Points on a hilly landscape, in no order, each with its height.
A ball rolls from a point to whichever of its 2 nearest points has the largest drop for the distance, and stops where none of them is lower. Distance is the straight distance between rows; heights are no part of it.
j864 height 40.6: [ 55   6 -10  -3  -1 -20 -33  20 -29  72  17  25  -5 -23  16  23  15  -7
 -30 -27  44 -12  -3  25  13 -26  -2 -17 -20 -18  -9 -28 -23 -25 -12  16
  31  53  62 -30   6 -24  39 -27  -2  19  42 -29  -6  -2 -21  28]
j652 height 29.1: [  0 -26  36  13   8   1  36 -11  28 -43   5  -6  43  36 -24 -34 -22 -17
  -5  -3  -3  24 -13  27  21  41  -9   9  22  16  -2  57 -11  51  23   6
 -11 -33 -46   9   7  45 -13  36 -10  -2 -48 -10  33  12 -36   0]
j249 height 77.7: [-54   2 -32  70 -38 -41  -2   9  -4 -34  35  15  -7 -23  15  -8  31  52
  17  11  41 -33  34   4  12   1   3  33 -13   6   0 -45  40 -26  -6  29
  11 -24  -6  31   2 -10  20  14  12   9   4  38  19  -6   3  12]
j605 height 31.1: [ 21  -8  62   6   9  -9 -30  11  52  -3 -36 -29  -3  28  12 -19  39 -18
 -21 -20 -12  24  15  -3 -27   5   1 -37  -3  18  40  23  19 -18  31  32
  17  11 -14 -57  31  33 -13 -18  -2   5  23  16 -49  -6  16 -16]
j414 height 41.4: [ 14   1 -37  12 -26   1 -25  15  21  61  12   0   3  24   8  -6   7 -55
 -46  31 -10  -4  24 -22 -76  24   4   1   5 -28  10  54  19 -11  41  54
 -11 -13 -35  -3  15  -3  32  33 -31  12  -8  43  30   9  24  38]
j115 height 56.5: [-19 -48 -21  46  17  -3 -37  -7  32 -39   2  20 -41 -10  21 -14 -34  44
  -8 -91   7   5  24 -29  39 -22 -11  -3 -34  -1 -18  -1  10 -13   8 -13
   6  23 -62  32  -1 -58   4 -33  39 -11  37  -3  30  14  -4  14]
j673 height 27.8: [-46  14   3 -54 -17  23 -19  64 -23 -27  -7  10   8 -13 -23  52   1  -9
 -12  42 -20  37  -9  -6 -50 -31 -39  -9  12 -37   8   2   2 -21  -4  30
 -45  18  26  30 -17  12 -55  -6 -58 -12   0  15 -31  -3  16  30]
j258 height 60.7: [ 20  25  16   0   4   0  21 -12  33   4   5 -25  93  49 -25 -29 -27 -45
  21  53  -8  51 -84  79  16   8   3  13   7 -29 -15  53  -6  21 -24   2
  -6 -19 -11  -1  18  45  12  23  33  45   8 -32  26   9 -10 -26]
j533 height 38.1: [-24 -20  26   6  -6  18  25  -6  21 -61 -18  13 -18  22 -28 -19  10   7
  15  -8   0  53 -10  32  39  18   2 -27  11  14  49  40  12  45  11  -4
   2 -61 -13 -22  30  27  -2  38 -42 -19 -37  20 -15 -20 -35 -45]
j639 height 34.1: [  3  45  -1   8  10 -20  15  23 -34 -28  -4 -20   1 -19  -8  18 -18  -4
  20  45   7 -14 -43  16 -10 -40  -2  15 -30 -14  23  24  24 -36 -42 -18
 -52 -31  19  18 -19 -31  10  20  -5   8   4 -18  10 -13  -3 -19]
j840 height 29.0: [  4   6   2 -12  -4  32  10  10 -33  22   7 -13  18  -8  20  29 -17  33
  24   4  20 -27 -73  54  -3 -35 -11 -39   2 -62 -26 -14  20 -60 -68 -19
   4 -34 -10 -31  15 -10  11 -13  14  23  51 -25 -22  12   6  33]
j778 height 54.7: [-30  45 -34  -4   1   6  18  43 -29  -6   2  13 -72 -48  -9  20  23 -15
 -34 -22   5 -30  45 -50 -18 -12  -9 -26 -18  37  32 -45 -19  13  26 -24
 -10  24  43   8 -28 -44 -24  -9 -23 -47 -47  12 -21 -37 -18 -12]
j386 height 79.6: [-17  39   4  78 -11 -44 -12  -4  50 -29  15  -8  10 -17  16 -11   8  33
  28  -1  28 -47  25  16  13 -13  23  37 -28  26  10 -33  58 -20 -22  -6
  -8 -24 -15   8   8   6  32   0  58  28  12  39 -13 -42  -3 -60]
j234 height 22.2: [ -3 -31 -36 -31   5  71   9  -1  -4  47  23  23   3  16 -11   4 -15   3
 -32 -17  11  12  10 -29  26 -23 -27  -7  24 -39 -35  17 -13 -20 -16  20
  19 -29   0   9   9 -38   8  49  -1 -24  -6 -51  -8  37 -24  58]
j434 height 19.4: [-38  21   6 -17 -24   7 -18  76  -3 -44  -7  35  -6 -17 -16  25  15   4
 -13  -8   5  19  29 -26 -33 -21 -38  -8 -18  15   6  -7   0 -29  46  37
 -30  28   6  32  -9   8 -44  -9 -25 -43 -13  19 -19  -5  -2  24]
j462 height 29.4: [-23  31 -18 -31  10  56  10  34  -1  -1   1   2 -41 -24  -4  42 -30   8
   0  -1 -15 -39 -13 -30 -43 -21 -28 -39  11 -15  17  20  34 -17 -45  -4
 -59 -50 -16  -6   5 -20  -7  11 -28 -22 -38   3 -35  -5  -9   9]
j297 height 83.0: [ 24  -1  23  15  22  -8  -4 -15   5  45   2 -42  25  -7  40  10  14   6
  35   6  15 -84  -2  -2 -31   1  12  12   9   4 -20 -39  11 -65 -28   2
   8  11 -38 -49  -3  28   6 -40  61  30  18 -11 -25  -1  35   1]
j404 height 44.2: [ -5   1 -11 -11  27  15 -26  -3  73 -12   6 -27 -38   3 -11   0   2 -30
 -52 -13 -36  -5  85 -71 -20 -35  -5  26   1  14  30  16  20   9  19   4
 -29  19 -18  33 -30 -61 -13  10  18 -13 -39  26  13 -27   9 -14]
j6 height 84.3: [ 14 -34  -4  19  18 -22   4 -48  -3  -6  11 -33  14   9  37   0 -15  38
  61  22   8 -54 -28  37   0  33  15  -7  34 -17 -22 -20  17 -10 -42 -28
 -12 -17 -48 -30   3  24  26 -51  18  55  30   8  19   6  20   4]
j951 height 28.9: [ 36 -20 -23 -36  17  24   1   4   0  32  -6  43 -22  18  -2 -14 -16 -10
   4 -48 -37   9   8 -44  13  45   8   5  -9  12  -3  38 -47  34  15   5
 -20  22   2   7  10  10  -4 -26  -2 -33 -16 -39  17  11 -44   4]
j892 height 47.5: [-32  14 -34  12 -14  15  19  17 -41 -30  -7  47 -25 -24   3  -3 -20  37
  34 -39  -8 -16   3 -31   8   2  -8   4 -33  26 -18 -16 -25 -14   1 -13
   9 -23 -22  30   1 -12 -22  -2  14 -45  -8 -15  10   9  -9   2]
j814 height 44.3: [ 32  10 -14   4   7 -14 -40  -7  28  57  21 -13 -29 -38  20  30   4  -9
 -41 -21  26 -41  26   4  -9 -23   6 -29   1   3   6 -45  23   8 -19   3
   4  39  39 -18  -1 -38  40 -32  -5  37   0  25 -15 -28  -9   7]
j215 height 52.0: [ 20  19  25   1   5 -47   2  -8 -18   3 -12 -26  32  16 -25 -11  23 -47
   4  75  13  63 -23  44   1   0  12  37 -29 -25  57  56   1   6 -10  15
 -46   6  55   4  -1   2  12  30 -41  40   9 -15  25 -22   4 -38]
j126 height 36.9: [ 12 -36  45   3  24  13  -8  28  55 -31  -8 -16 -24  23   0   2  18 -16
 -47 -36  18  22   7  31  16 -21 -12 -63  24  -8  62  49  24   6   3   8
  -2   3   8 -66   8  -9  13 -10 -51  -2   5  -7 -40 -14 -24  -4]
j894 height 59.0: [-35 -25 -41  50 -21  20 -28   2  37 -25  19  28 -26 -20  22   0 -14  39
 -25 -57  17  -8  45 -36  13 -29 -30 -31  -8  12 -31 -32  25  -6  31   4
  40  -8 -52  27   4 -58  13   9  24 -28   8  32  12  20  12  37]
j485 height 19.8: [  8 -13   9 -14  16  15  33  21  26 -38  -8  15  -9  10 -12 -15 -39   5
  16 -46 -29 -22 -17 -17   2  52  -6   7  -4  27  -1  62 -17  25  10  -3
 -72 -18 -39  12   3  46 -28 -13  -1 -23 -51 -21  19 -10 -40  -5]
j857 height 36.3: [-23  -8 -33   2   9  44  28  24  36 -27  19  -3 -50 -10 -11  15 -16 -13
 -49  -9  -2 -46  29 -44 -29   5 -29 -26  29  11  19  39  33   6   9  -3
 -53 -43 -40  -2 -14 -34   6  21 -27 -31 -72  12   8  -3 -13  28]
j763 height 45.5: [-23 -16 -16 -35   2  -4  25  -6 -14  -9  19  -3  26  -1 -32   7   3 -14
 -26  42 -14  18  23 -18   6   4  -1  54  34  -7   2 -18 -24  36   5   7
  -2  25  46  55 -30   0 -27  28 -21  -5 -43  -3  15   5  -9  13]
j534 height 64.4: [  7  36  10  28  -2 -13  25   9  -3 -12   0   0  99  29 -28 -34 -44 -16
  21  33  -1  20 -67  54   9   0 -25  42 -21 -15 -58  39 -23 -27  15   4
 -14 -30 -12  52  -6  36  -4  48  49  12  25 -49  46  25   6  13]
j899 height 40.5: [-13   6  -9  -5  14 -17  26  17   2 -43  17  -9   9 -17 -29   8 -20  -7
 -19  30  13  -8  -5  -1  19 -17 -15  58  -2  -7  21  21  12   4 -33  -5
 -71  -2  36  55 -27 -18  -9  17 -19   1 -41 -20  25 -20 -31 -11]
j85 height 66.8: [ -6 -16  20 -37   6  -1 -29  -4  12  -4 -16  48   6   5  13  -4  -6  40
  64 -45 -11   4  -5   1  20  36   5  26 -10   7 -39 -39 -25 -13   7  18
  18  43 -19  -8  26  71 -14 -79  50 -13  38  -9 -15  24  -5 -24]
j598 height 85.8: [  8 -17  13  17  26 -33  19 -42 -15 -44  -5 -63 -16 -12  36  10 -35  24
  23  32  -5 -44 -40  17 -21  15   1  -8  12 -13 -12  11  32   5 -53 -51
 -62 -15 -45  -3 -31 -28   6 -33 -27  50  13  -3  35   6  39  10]
j82 height 50.5: [ 10 -43 -24  11 -14  19 -17 -20  11  61  33 -49   1 -25  14  28  -5 -30
 -84  30   0 -45   9  -5 -66  21 -33 -16  57 -38 -57 -10  20   9   6   7
   6  27 -21   9 -30 -35   5  11 -26  50  -9  42  21  15  50  87]
j419 height 27.9: [-35  10  44   3  -7   2  13  15  30   0   2  18  57  17 -17  -5  30  14
  24  23   5 -13   1  33  -7  31   8  43  17  17   1 -33  19 -24  -3  50
  15 -11   2 -18  38 109 -10 -13  53   2 -11  13 -54   0  -5 -37]
j711 height 20.6: [ 46  20  45  20  28 -29 -10   1  -5 -27 -40 -34  13  22  11 -23  -4 -13
  20  -7  -2  32 -37   6  23 -24  16 -17 -50  21  11  39  -8  -6  21 -26
   8  11 -28 -18  -1 -29   3 -11  23  -3  42 -32  19   3   9 -33]
j287 height 16.7: [-14  -9  -6  20 -21 -35  35 -30 -72   0  -8   9 -21  12  -8 -41  57 -11
  32  14  12  26  27 -22  31  35  48  32 -24  24  36   9 -50  22  21   7
  55 -16  21 -24 -10 -13  -1  42  -7 -34 -10 -32  17   8  -2 -23]
j898 height 22.1: [-14  23  -2 -45   6  61  20  49 -33  24   0   2 -16 -36  12  58 -23  25
   1 -19  16 -46 -51  17 -31 -28 -32 -40  -1 -44  -9   0  10 -46 -70  -7
 -42 -33  13 -26   1  -2 -12 -18 -22  -6   2 -28 -49  -4 -14  33]
j722 height 46.9: [  6  13   9 -14  26  10 -41   6  53  32  -4 -58  -5  10  -7  17  27 -50
 -65  45 -22  -2  63 -52 -55 -57 -18   2  19 -17  12  10  24 -12  21  30
  -8  23  -9   5 -26 -49  -1  25  -7  12 -11  29 -10 -10  50   8]
j613 height 47.4: [ 11  -7 -29  40 -25 -17 -33  -6  13  39  33 -26 -18 -37  33  29   1  -7
 -39   3  19 -65  12   4 -63  31 -12 -46  21  -1 -22 -29  42   5   0  19
 -12  25 -14 -12  -8 -12  28 -28 -27  46  -6  63  12 -11  26  58]
j916 height 42.5: [-25 -25 -22  11   8  10  15  25 -42   3  11  51 -14 -46  24  13  -3  59
  28 -64  38 -50  15  -8  31   3 -14  37 -23   4 -30 -41 -33 -61 -18   3
 -22  23  15  13 -10  10 -19 -46  29 -19  11 -48  -5  -7 -12  26]
j715 height 58.7: [ 11  11 -26  17 -30   2 -27  14  15  13  24 -14 -13  -9  11  25  -4 -26
 -56  35  29 -12 -34  43 -28 -28 -17 -46   5 -45  12  17  61   7 -36  -8
 -11 -34  18 -27  20 -33  53  18 -55  40  16  51  -1 -13   8  12]
j209 height 30.9: [-29 -28 -32 -29 -17  49  25  44 -43  19  10  64   0  -9 -13  24   0  20
 -19 -29  20   9  -4 -20  22  -3 -31 -13  10 -24 -32  -5 -38 -14   4  23
 -10   7  49  16  -1  -1 -15   7 -41 -48  -2 -42 -22  15 -30  60]
j50 height 53.8: [ 43 -24 -25 -43   7   4  20 -16 -33  35  33  15   1  -1 -15  20 -16 -20
 -50  25  24   8 -50  39  25  -7 -11  14   3 -62  -9  35   6  14 -64 -20
 -41  -3  66   5   1 -46  45  14 -48  25  21 -49  33  18 -30  18]
j826 height 87.4: [ 24   5  25  -3  25  -6  -1 -29  24 -26 -24 -54 -15  -8  15   8 -27  -4
  11  10 -24 -20 -29  12 -24  12   3 -45  16  19  25  10  29  28 -23 -46
 -34 -11 -20 -31   4  10  -9 -27 -26  34 -17  33 -13 -34  24 -31]
j541 height 26.4: [  7  16 -28  21 -23 -27  26  -3 -70  37  -1 -12 -17  16   6 -19  38 -35
  -8  39   9   0   7 -33 -21  21  25 -11  -6   5  17  12 -32   2  29  15
  50 -12  22 -28 -11 -35  15  58 -40 -28   2 -19  16  26  25  20]
j846 height 37.8: [-23  11  42 -42  18  -6  14   5 -39 -44 -29 -22  19 -10  -6  20   7  14
  54  39  -3  16 -23  19   8 -14  -1  12  11   2  20 -38 -19  -3 -23 -30
 -13  31  24  -7 -14  35 -57 -35 -17   3   5 -10 -34 -20  17 -37]
j653 height 33.9: [ 19   2 -54   4 -23   2   2  13 -43  69  22  18  -1  11   7  -1   3 -39
 -34  27  13  -8 -10  -8 -34  18  -6  -2 -10 -43  -9  49  -3 -25   5  38
 -11 -28   9  -5  15 -30  43  42 -43   0  13 -17  44  28   5  50]
j421 height 73.1: [-27   4 -18  17 -22 -32 -29 -16  -2 -25   5  -8   6  -2  14  -8 -10  21
  26  34 -25  11  29 -31 -41   5  -6  33   9  -1 -19  -5  -1  12  36  27
  -5   8 -45  64 -18  -6 -10  22  -5  13  -4  43  47  35  44  28]
j394 height 51.4: [ 12 -38  -9  -1  -4  28  13 -40 -13  61  41 -48  28 -32 -16  19   0 -15
 -81  29   6 -36  15  -3  -7  -4 -36  16  70 -24 -65 -53  -8  -4   2 -18
  32  36  43  39 -36 -31  -6  38   3  42 -18   8  10  12  35  82]
j740 height 45.1: [-16  19  51  23 -25 -10  -8   4  20 -57 -23  43  -4  11 -16 -23   8  15
  38 -40  22  64 -19  50  43  22  -1 -17 -43  36  19  27  20  34  34   6
   0 -36 -27 -17  47  59   5   8   8 -18 -12  37 -16 -10 -38 -58]
j322 height 26.2: [-13  29  -5   1 -19 -18   5 -19 -18  19 -11  20   3  19 -13 -30  46  -3
  45  38   6  46   8  -1  24 -14  47  28 -27   3  46 -11  -7 -11  -5  15
  50 -35  50 -29  26  12  23  41  26 -17  15 -13 -28  -6  10 -66]
j27 height 88.7: [ 10  30  23   7  20  -4  15  -3 -22   4  -9 -65   4 -29  27  24  -3 -19
 -12  33  -4 -56 -29   3 -40 -17  -9 -49  20  22   2 -51  16  -2 -22 -51
  18   4   4 -39 -10  -3 -22 -22 -16  19  -7  24 -43 -27  41 -10]
j156 height 41.1: [-20 -36 -24   0  27  37  15   4  41 -38  20  -8 -28  -1 -10  -8 -20  -9
 -46 -26 -20 -13  60 -60  -1 -11 -26  32  16   1   7  37   0   3  16  -6
 -35  -1 -44  43 -41 -52 -23  22   6 -33 -52 -15  38  13  -4  27]
j307 height 33.4: [-37 -27  48  -2   4 -15   8   9  -9 -36  -3 -20  49   7   4   7  40  34
  42  40  25  -3 -14  46  25 -15   7  33  31 -10   4 -59   5 -41 -24  10
  27  18   3 -19   2  59 -29 -30  23  17  24  -2 -37   3  17 -17]
j361 height 48.8: [ 15 -24  -8 -22  24  15  26 -31 -22  51  14 -16  31 -11 -20   3   4 -18
 -34  16 -22 -13  24 -36   8   6  -2  40  50   8 -42 -46 -49   9  13 -10
  40  50  38  39 -42  -4 -23   9  16  -1 -18 -36  -1  18   6  36]
j154 height 51.5: [-33  36 -41  22 -30 -12   9  13 -55 -24  -6  18 -42 -47  19  13   4  14
   9 -10   2 -26  30 -47 -21  -8  -9 -23 -29  48  -9 -52 -11   2  33 -22
  27   2   1  19 -23 -46 -22   2  -6 -43 -11  26  11  -7  21   8]
j447 height 27.5: [ 78  21  27  23  23 -17   9  15 -15  19 -26 -24  37  16   8 -16 -28 -56
 -21  -9   9  -2 -64  30 -10  -6   0 -42 -32  14  -9  70 -19  -8  21 -27
   3   4 -11 -36 -11 -15  17  -6   5   3  23 -50  26   0  -8   4]
j487 height 44.6: [ 35 -15   0  -8  -4 -11 -51  -3  54  51   8   1  20  23  -3  -4 -13 -38
 -18  -2 -34   3  25 -19 -61  30   8   9  20  -6 -19  38   6   6  44  51
  -9  36 -39  22   2  36  13 -11   4  19   0  32  22  21  11  24]
j593 height 18.4: [ 17  25  62 -29  -3  -3  -9 -12 -20 -30 -42 -33  17  16 -19  -8  14 -45
   2  13 -25  69  -2   2   5  -1  -1 -33  -7  40   7   1 -28  57  45 -32
  38  26  -5 -18  -9  23 -52   2 -23 -13 -10  23 -25  -5  20 -28]
j685 height 39.9: [ 29   3  -6 -14  -2 -25 -38 -47  50   7  -3   7  11  46  -3 -37 -21 -26
  21   1 -30  63  24   8   4  14  27  35 -17  -7  20  66  -5  65  35   8
 -18   5 -13  30  16  10  27  19  -5  22   3  30  63  10 -12 -37]
j839 height 18.5: [  0 -10  22 -52  -4  24 -27   9   9 -49 -26   1  -5  19 -22  11 -10 -33
 -28  11 -42  71  38 -20 -15 -23 -16 -24  37  13 -13   8 -26  63  55 -33
  25  48  -9  24 -36  11 -50  -6 -56 -25 -20  34  -1  12  16  11]
j630 height 20.4: [-37  37 -13 -12 -33  15  18  15 -12  24  -3  59  34  21 -18 -11  14  15
  40  29  -2  -4  -1 -11 -18  34  25  34   1  26 -26 -32  -6  -9  14  48
  36 -45 -13 -10  32  77  -4  20  44 -35 -21  13 -36  16  -4 -14]
j860 height 61.6: [ -1 -14 -24  17 -25   7 -38   5  39  12   8  38 -45 -11  27   4   9  26
 -18 -60   4 -13  44 -29 -16  20  -5 -51   1  30  -5 -25  16  11  40  25
  31  15 -34 -13  27 -10  22 -32  -2 -21   2  43 -10  15  -7  21]
j863 height 82.0: [  6  14  24  46  15   0  19   0  24  35  12 -23  -6 -12  39   3  35  10
  -8 -26  30 -88  25 -15  -8 -10  15   4   5  37  11 -46  20 -52 -10  11
  39 -13 -21 -65   7   5  15  -4  62  -3 -11  -6 -44  -4   5 -18]
j407 height 20.7: [ -7 -18 -30 -13   6  34  44 -20 -37  14  11   4 -19  17  -8  -3   0   9
   2  12   6   0 -21  -7  46 -12  12 -19  28 -18   2  -8 -15  14 -40 -23
  47 -44  20 -32   8 -35  21  34  -8 -25  -5 -47 -19  24 -22   0]
j704 height 50.2: [-24  -4  32  53  -9 -34  -5 -22  13 -46 -25  36 -32  10 -11 -44  28  21
  29 -63  10  55   9  28  61  22  38  23 -73  26  43  25  13  26   9 -10
  21 -21 -18  -8  38  15  12   1  37  -7  21  25  10 -25 -29 -81]
j658 height 62.6: [  7 -49   9  14  24   5  11  -4  -1 -11  15  -7  27  -6  -8   0 -34  47
   9 -29  33 -12 -39  42  49  -9 -25  23  15 -40 -47   1   4 -51 -28  -3
 -44   8   5  34 -16  -1   3 -11  19  32  34 -55  15  13  -6  53]
j903 height 61.9: [ -5  59 -46 -20 -20  -1  -6  -1 -15  24 -23  29 -50 -12 -10  -5  -2 -14
  30  13 -46  12  38 -66 -35   1  30  22 -46  20  36  12  -8  -2  21   8
 -20 -36  22  32  14 -13   2  38   2 -33 -32  22   4 -22   8 -47]
j391 height 75.3: [-44  23 -25  40 -59 -54  -1  -6 -47 -26  14  36  27 -16  -1 -17  12  23
  38  41  18  14  29  -1  -7  24   3  55 -23  15 -30 -35 -10  -2  40  35
  19 -10 -12  63  -6  22  -1  32   6  -3   0  31  45  16  16  14]
j99 height 59.2: [  8 -80  -5   3  15   5  31  -1 -24  -8  37   0  -2  -1  -8   3  14  29
 -43 -20  46   1 -26  44  64   3 -20  12  27 -51  -8  10   4 -18 -36   1
 -31  14  52  -5 -14 -39  22   3 -37  18  26 -58  18  14 -30  69]
j797 height 34.4: [  9  -1  15 -18  33  18  -6   5  12  13  -6 -15 -26  -2  25  24   2  41
  25 -23  25  -7 -24  24  48 -59  16 -30   1 -40  29 -30  17 -39 -63 -20
   7  -7   8 -53  18 -26  19 -29  22  16  37 -34 -53   3 -12 -24]
j542 height 56.8: [ 22  11  22  -2  23 -18  21 -35   9  18  -4 -36  45  23  -9 -14  10 -23
  30  70   2  24 -42  63   7  16  27  18  10 -19  39  30  14   1 -48 -15
 -25 -15  38 -31  17  40  20   5   4  57   2 -15  -5 -32   5 -48]
j174 height 8.2: [-43  21 -43 -35 -36  42  27   4 -24  19  -2  48  -8  17 -21  -8 -12  12
  46  21 -25  19 -17 -20  -2  -2  26 -21  21  -9   2 -17  -5  15 -22  15
  43 -81   9 -21  33  24   8  43  -3 -41 -18   1 -36  19  -5 -16]
j712 height 10.7: [ 20  21  29 -37  -3  -2  12 -34 -55 -17 -39 -11  41  24  -8 -15  -9 -28
  50  17 -22  74 -37  12  28   3  19 -18 -15  26 -24   0 -63  57  22 -46
  55  15  -4 -13 -21   9 -35   0   9 -16   8 -30   9  22  20 -30]
j919 height 53.3: [ 34  24 -42 -21 -28  -2 -40 -10 -18  50  12  19  -8  11  15  18 -15  -4
   7  23  12  34 -46  40   1 -40   8 -47 -19 -63  -7   7  27  -2 -39  -5
  21 -19  33 -14  31 -49  67   6 -31  26  70  13  19  18  -9   5]
j776 height 67.1: [ 11  -9 -30  38 -34 -14  41 -24 -47  -1  38  16  43  12  -9 -17 -14  23
   6  37  38  -4 -56  81  54  12   3   6  19 -30 -43 -25   3   7 -24 -38
  34 -46  33   8  10   1  42  37  -2  36  20  -2  43   3 -16  32]
j885 height 48.5: [-28  14 -25   5   6  -3  -1 -28 -17 -24 -18 -33 -54  -4  10 -10  18  -3
  -1  13 -33   4  45 -69   1 -30  19  -9 -14  22  28 -30  -9  33   0 -33
  36  -6  -5   4 -20 -74 -27  27  -2 -25  -9  20  -8  -7  33 -32]
j960 height 27.7: [ 13  40  24  32  21 -39  25  24 -46 -38 -29 -26  -6 -13  16  11   0  24
  40   7  32  -1 -50  31  25 -57  18 -13 -56  -8  20   7  12 -48 -22 -41
 -11 -16   2 -11 -16 -48  11  -7  16   5  52 -35  10 -11   5 -33]
j139 height 64.5: [ -5 -54   8 -15  -4  -1 -34  -4  29   9   9  42 -20  -2  26   2   7  50
  29 -66  10   3  11  18  17  32  10 -20  20   2  -3 -39   7   4  -3  27
  18  34 -12 -22  37  46  19 -80   0   4  28  14 -24  10 -28   1]
j654 height 80.9: [  1  36  13  80 -10 -30   0  26  46 -18  13 -22   1 -30  35   5  -6   6
 -24 -37  52 -79  -1   9 -10 -38  -7 -25 -14  37 -12 -37  55 -30   4 -15
   1 -16 -14 -20  -8 -13  28  -1  43  12  -8  30 -20 -27  -6  -8]
j796 height 40.7: [ 19 -20  34 -12  20  -1 -11   0  48  20  -5 -21   0   6  -7 -18  19 -10
 -18 -33 -41 -30  39 -51 -30  39  14  32  17  38  -7  -6   0  -9  33  38
  -7  42 -32  16 -11  36 -27 -32  47  -8 -21   3 -13   7  -1   6]
j314 height 53.7: [-17 -14  16  53  -2 -37 -37 -19  40 -63 -16  13 -26  11  11 -38  -4  29
   6 -72  -1  18  17  -9  41   1  20  16 -62  27   8  15  14  19  11 -13
  10  11 -59  16  16 -23  -2 -27  52  -8  32  29  26  -4  -7 -48]
j929 height 35.0: [ 26 -16  -3 -40   3   3 -16 -45  32  14  -4  22 -16  31 -10 -30 -16  -9
   8 -36 -57  35  29 -14  14  57  35  16   0  24  20  28 -33  83  30  -5
  -1  20 -14  15  18  29  -7 -12   6  -2 -25  20  27  -7 -25 -32]
j873 height 38.2: [ 15 -23  24  -8  30  33 -23  27  53   2   5 -28 -11  10   6  23 -11   7
 -37 -28  29   0 -13  17  17 -63 -20 -47  18 -42  20  21  44 -26 -40   6
 -10  -7 -13 -40   8 -36  19  -5  -7  19  17 -22 -44   3 -22  17]
j342 height 62.9: [  5   3   2  53 -38 -20  19   1  -5 -12  23 -25  36  -3  -4   4   4 -13
 -39  40  44 -15 -46  67   8   3  -3 -30  18  -6   3 -17  36  20 -17 -19
  33 -32  12 -21  16   6  33  32 -30  35  -4  41   3 -21  -6  11]
j521 height 69.1: [-18  13  -2 -54 -12 -16 -28 -26 -19   8 -16  36  28   5   0   0 -18  30
 102  16 -45  20  -8  -2 -20  41  11  40   0   0 -60 -29 -54   3  20  12
   9  36 -26  34  -3  74 -28 -51  47   1  30   5  24  33  31 -15]
j689 height 37.9: [-18 -13 -48 -14  -2  36  46  21 -74  43  23  59  -3 -33   3  34  12  38
  11 -14  32 -55   1  -7  30  14  -8  33   0  -7 -34 -33 -51 -34 -30  -7
  -8   7  65  -6 -11  14   0 -10   3 -27 -15 -51 -16 -16 -27  36]
j25 height 45.3: [ -5   8   8 -18  28  25   9 -47  29  -7 -21 -35 -10  22  -6 -22  -1  -7
  -4   9 -49  27  17 -35  34 -33  31 -19  15  21  31 -30  -6  43 -23 -48
  60 -21   4 -22   5 -21 -20  22  25 -14 -11   2 -48 -11   8 -64]
j592 height 47.2: [ 46  -6 -29 -27  12 -12  -2 -32 -29  53  12  17 -43  -4  11  12 -10 -10
   9   5   1   4 -32  21   7  19  22 -26   1 -26  23  30  -9  35 -44 -15
 -14   5  51 -36  20 -24  60 -25 -45  18  22 -27  16   2 -23 -11]
j75 height 71.1: [ -9   9   9  -7   0 -26 -18 -13 -31  -4 -12 -22  24 -19  16  15  -6  28
  60  28 -24 -18   0 -19 -37   3  -7  34  -1   2 -50 -42 -20 -36  12   6
  10  41 -28  43 -25  23 -34 -27  30   5  26   9  18  21  50  14]
j726 height 67.6: [-10 -29  47  50  -1   1  28  -6 -14   2   1  -9  90  15 -29 -40 -14   0
 -16  14  13  -5 -44  46  24  18 -36  49  32  -1 -78   1 -37 -58  38  21
  19  -4  10  36  -5  55 -24  34  55  18  29 -44  15  32  36  47]
j536 height 25.1: [ 26  -9  60 -15   1   9 -24 -25  45 -20 -40 -17  -2  37 -11 -22  42 -38
 -35 -12 -28  66  41  -2   3  10   3 -55   7  37  42  27   3  56  59  -9
  47  16  -6 -45   6  17 -15  12 -33  -9   1  40 -25 -16  15 -23]
j684 height 36.5: [ 13  -6  52  13  -3 -24  -2 -15  26   2 -25 -32  -9   6  22 -17  44  -4
   4 -16 -21 -34  26 -11 -46  84  20 -13   8  54  22  -8  12   3  49  18
 -11  20 -36 -35  14  69 -21 -35   4   9 -21  51 -15 -26  27  -5]
j77 height 35.4: [ 53  15 -34 -31   7  -3 -36  14 -19  56  -5  53 -24 -23   7  16 -24 -22
 -12 -51  -7  11  11 -24   1  -4  -1 -11 -34  12 -15   6 -46  11  20   6
   1  57  39  13  -2 -31  24 -42 -11 -17  21 -31  20  -1 -32  15]
j895 height 58.4: [ 12  53 -13 -27   7  14  -4  39  17   1 -30  31 -58 -24 -21   0   4 -24
 -17 -37 -32  -2  36 -41 -17  -7   8   4 -43  43  51  18  -6  11  30  -9
 -35  -2  45  13  10   4 -23   7   0 -42 -46  20 -20 -53 -22 -54]
j789 height 41.9: [-43 -23  23 -34  25  17  18 -25  10 -48  -9 -12  18  16 -30 -13   5  19
  29  15 -31  38  10   2  52  -7  22  41  25   6  32 -39 -23  32 -39 -23
  26   7  13  14  -7  26 -60 -12  25  -4 -19  -8 -39 -18  -7 -63]
j483 height 45.6: [ 28   4   1 -29  12 -32 -27   4  23  18   8   9  31  30 -12 -17 -12 -30
  19  28 -15  50  -1   8  -8   2   9  65 -16 -36  21  79  -6  -7   0  45
 -70  25  19  41   2  11  13   4 -13  24  11 -28  52  12 -23 -11]
j957 height 10.3: [-31 -11  -4 -43  -1  46  -4  50  15 -34 -13  28 -25  -7 -26  17  15  -6
 -42 -27 -26  22  58 -49 -17   4 -31 -22  30  22 -15 -21 -24  23  52  -4
 -13  53  -4  40 -38  12 -59 -30 -29 -52 -41  19 -22  -1 -14  29]

For each start below, name the point where the ball stops.
j903 | j174
j249 | j485
j534 | j951
j778 | j174
j487 | j712
j826 | j485
j394 | j711
j894 | j485

Call two points neighbours if one is among the 2 nearest of the other. Go from one point of each pair to the other, from neighbour to neighbour, staying as low as possible. Name the highest point that can't be avoided.
j287, j898 | j487
j712, j951 | j394
j712, j957 | j839
j174, j287 | j322
